Each row is a point on a tangle of strands that fork, close into loops and nearly touch. The rows are in no order.
(in the rows, 128 means zero)
Points whose rows are less than 50.5 apart are linked; no others are.
k_291: [119 124 127 122 145 114 121 125 136 134 152 102 130]
k_540: [148  83 117 181 109 154 131  84  79 185 130 145 132]
k_187: [120 165 131  91 125  99 149 158 189  65 106 141 127]
k_600: [168 112 166 189 154 176 100  91  63 196 122 146 144]
k_811: [108 131 118 181 125 174 128 129 138 154 137 162 128]
k_115: [ 91 101  83 109  80  94 168 137 137 117 121 115  91]
k_378: [110 149 123 202 120 194 121 136 123 155 101 189 132]
k_502: [136  91 116 119 109 116 139  98  87 155 150 106 111]
k_967: [138  93 119 163 115 149 127  98  91 173 141 134 123]
k_455: [118 175 127  98 119 101 156 162 193  64 101 162 113]
k_739: [141  95 122 134 113 133 130  99  88 161 147 118 115]
k_747: [124 101 110  83 116  78 138 118 117 117 142  79 119]
k_4: [120 152 143  74 115 102 144 153 175  63  99 132 132]
k_340: [159  94 135 181 119 158 129  80  56 188 113 144 134]
k_170: [170 104 162 178 166 170 101  93  81 197 155 137 142]
k_385: [110 136 105  87 112  80 156 152 170  79 109 106 120]
k_25: [145 151 165 130 115 168  93 142  92 141  94 140 137]
k_205: [152 114 160 152 176 145  98  99 113 175 178 112 142]
k_216: [ 95 114  77 140 141  96 158 135 162 117 145 106 111]
k_976: [143 103 126 113 147  99 121 100 107 145 167  84 129]
k_796: [112 120  85 134 163  96 143 135 162 121 149  90 126]
k_118: [126 121  94 128 180  95 131 139 165 113 153  82 139]
k_128: [116 185 118 120 130 109 153 162 196  70 112 185 105]
k_24: [176 152 201  96 129 161  66 130  71 127  87 123 167]
k_28: [115 157 133 134 167 126 118 144 165 114 144 125 143]
k_126: [130 137 164  50  83 119 127 152 138  69  82 125 140]
k_23: [110 163 122 208 123 197 126 145 140 146 103 207 132]
k_678: [112 170 126 132 163 119 131 155 178 100 136 142 136]
k_779: [117 113 106  82 124  78 139 133 143  98 126  83 126]
k_429: [170 144 193  77 114 153  79 131  77 114  90 118 165]
k_519: [124 140 159  55  95 111 136 150 154  60  92 121 138]
k_857: [173 114 173 153 173 156  96  97  87 187 169 120 143]
k_728: [101 156 111 202 127 182 140 147 158 139 130 212 125]
k_185: [149  99 135 133 163 117 119  91 104 165 178  93 131]
k_842: [103 103 103 137 110 123 143 120 126 142 141 119 107]
k_225: [115 140 129 127 153 121 118 136 151 125 149 110 135]
k_742: [113 154  93 117 145  92 158 158 187  81 119 130 119]
k_351: [169 161 197 122 136 170  67 132  69 145  83 134 157]
k_427: [155 131 176  54  88 135  99 138  92  94  85 116 154]
k_947: [113 132 119 191 119 183 120 128 125 162 120 171 132]
k_667: [140  89 114 101 100 103 146  93  80 150 152  95 109]
k_687: [110  82  90 146 102 121 148 101 114 155 149 122 109]
k_873: [ 97 142 114 182 136 165 135 137 155 144 144 168 127]
k_991: [138 102 121  91 132  85 128 102 107 129 154  79 129]
k_435: [131 181 115 124 176 106 138 163 205  63 125 160 133]
k_87: [141 137 173  54  80 132 112 151 111  88  78 123 145]
k_957: [ 85 122  81 115  96  94 177 147 160 104 115 125  91]
k_984: [115 122 106  79 121  75 148 143 160  82 114  88 128]
k_963: [155 152 175 137 126 171  82 132  78 150  93 135 140]
k_339: [136 116 141 152 140 155 108 116 111 164 154 128 128]
k_345: [114  70  87 161 110 119 147  88 114 166 162 122 116]
k_803: [131 166 116 114 178 103 137 162 201  66 127 135 147]
k_992: [126 145 146 133 113 162 111 147 113 141 111 143 128]
k_14: [ 89 118  68 136 124  96 172 139 169 108 132 120 103]
k_568: [159 109 152 189 135 169 110  87  58 189 108 150 138]
k_876: [ 92 159 105 186 133 162 147 145 170 129 140 198 119]
k_251: [101 144 103 111 125  95 156 154 172  97 121 122 113]
k_700: [122 187 119 132 163 111 140 164 202  71 124 176 121]
k_954: [163 109 158 131 174 125 107  92 100 172 184  96 141]
k_911: [124 126 138 145 124 157 114 131 119 151 134 135 125]
k_255: [116  95  98  86  95  81 149 117 110 122 135  87 105]
k_480: [168 134 181  66  91 136  91 130  68 112  82 112 154]
k_481: [108  95  90  94  77  92 159 122 110 124 125 103  95]
k_193: [138 120 150 153 159 148 101 109 114 168 167 119 135]
k_253: [105 116 111 116 107 114 142 133 130 126 133 115 110]

A piece is all that can be reached along the links. How many separate loops has the piece of each point below (a circle has one, a figure eight two, a Y none), and how many tips (points with one link)?
k_957 -> loops 0, tips 4
k_23 -> loops 1, tips 0
k_291 -> loops 0, tips 2
k_842 -> loops 0, tips 2

A fork is a point with three links, a tip a point with one. Leave the first point through the second and follow the links. Name the first fork or tip that comes.
k_976 / k_185 -> k_205
k_455 / k_128 -> k_803
k_14 / k_957 -> k_747
k_253 / k_842 -> k_345
k_540 / k_967 -> k_667
k_291 / k_225 -> k_678
k_481 / k_115 -> k_118
k_678 / k_28 -> k_291
k_345 / k_687 -> k_253

Name the points in between on the shortest way along the links from the first point to the second, in order.
k_911 / k_857 -> k_339, k_193, k_205
k_967 / k_857 -> k_540, k_340, k_568, k_600, k_170
k_87 / k_25 -> k_427, k_480, k_429, k_24, k_351, k_963
k_876 / k_947 -> k_873, k_811
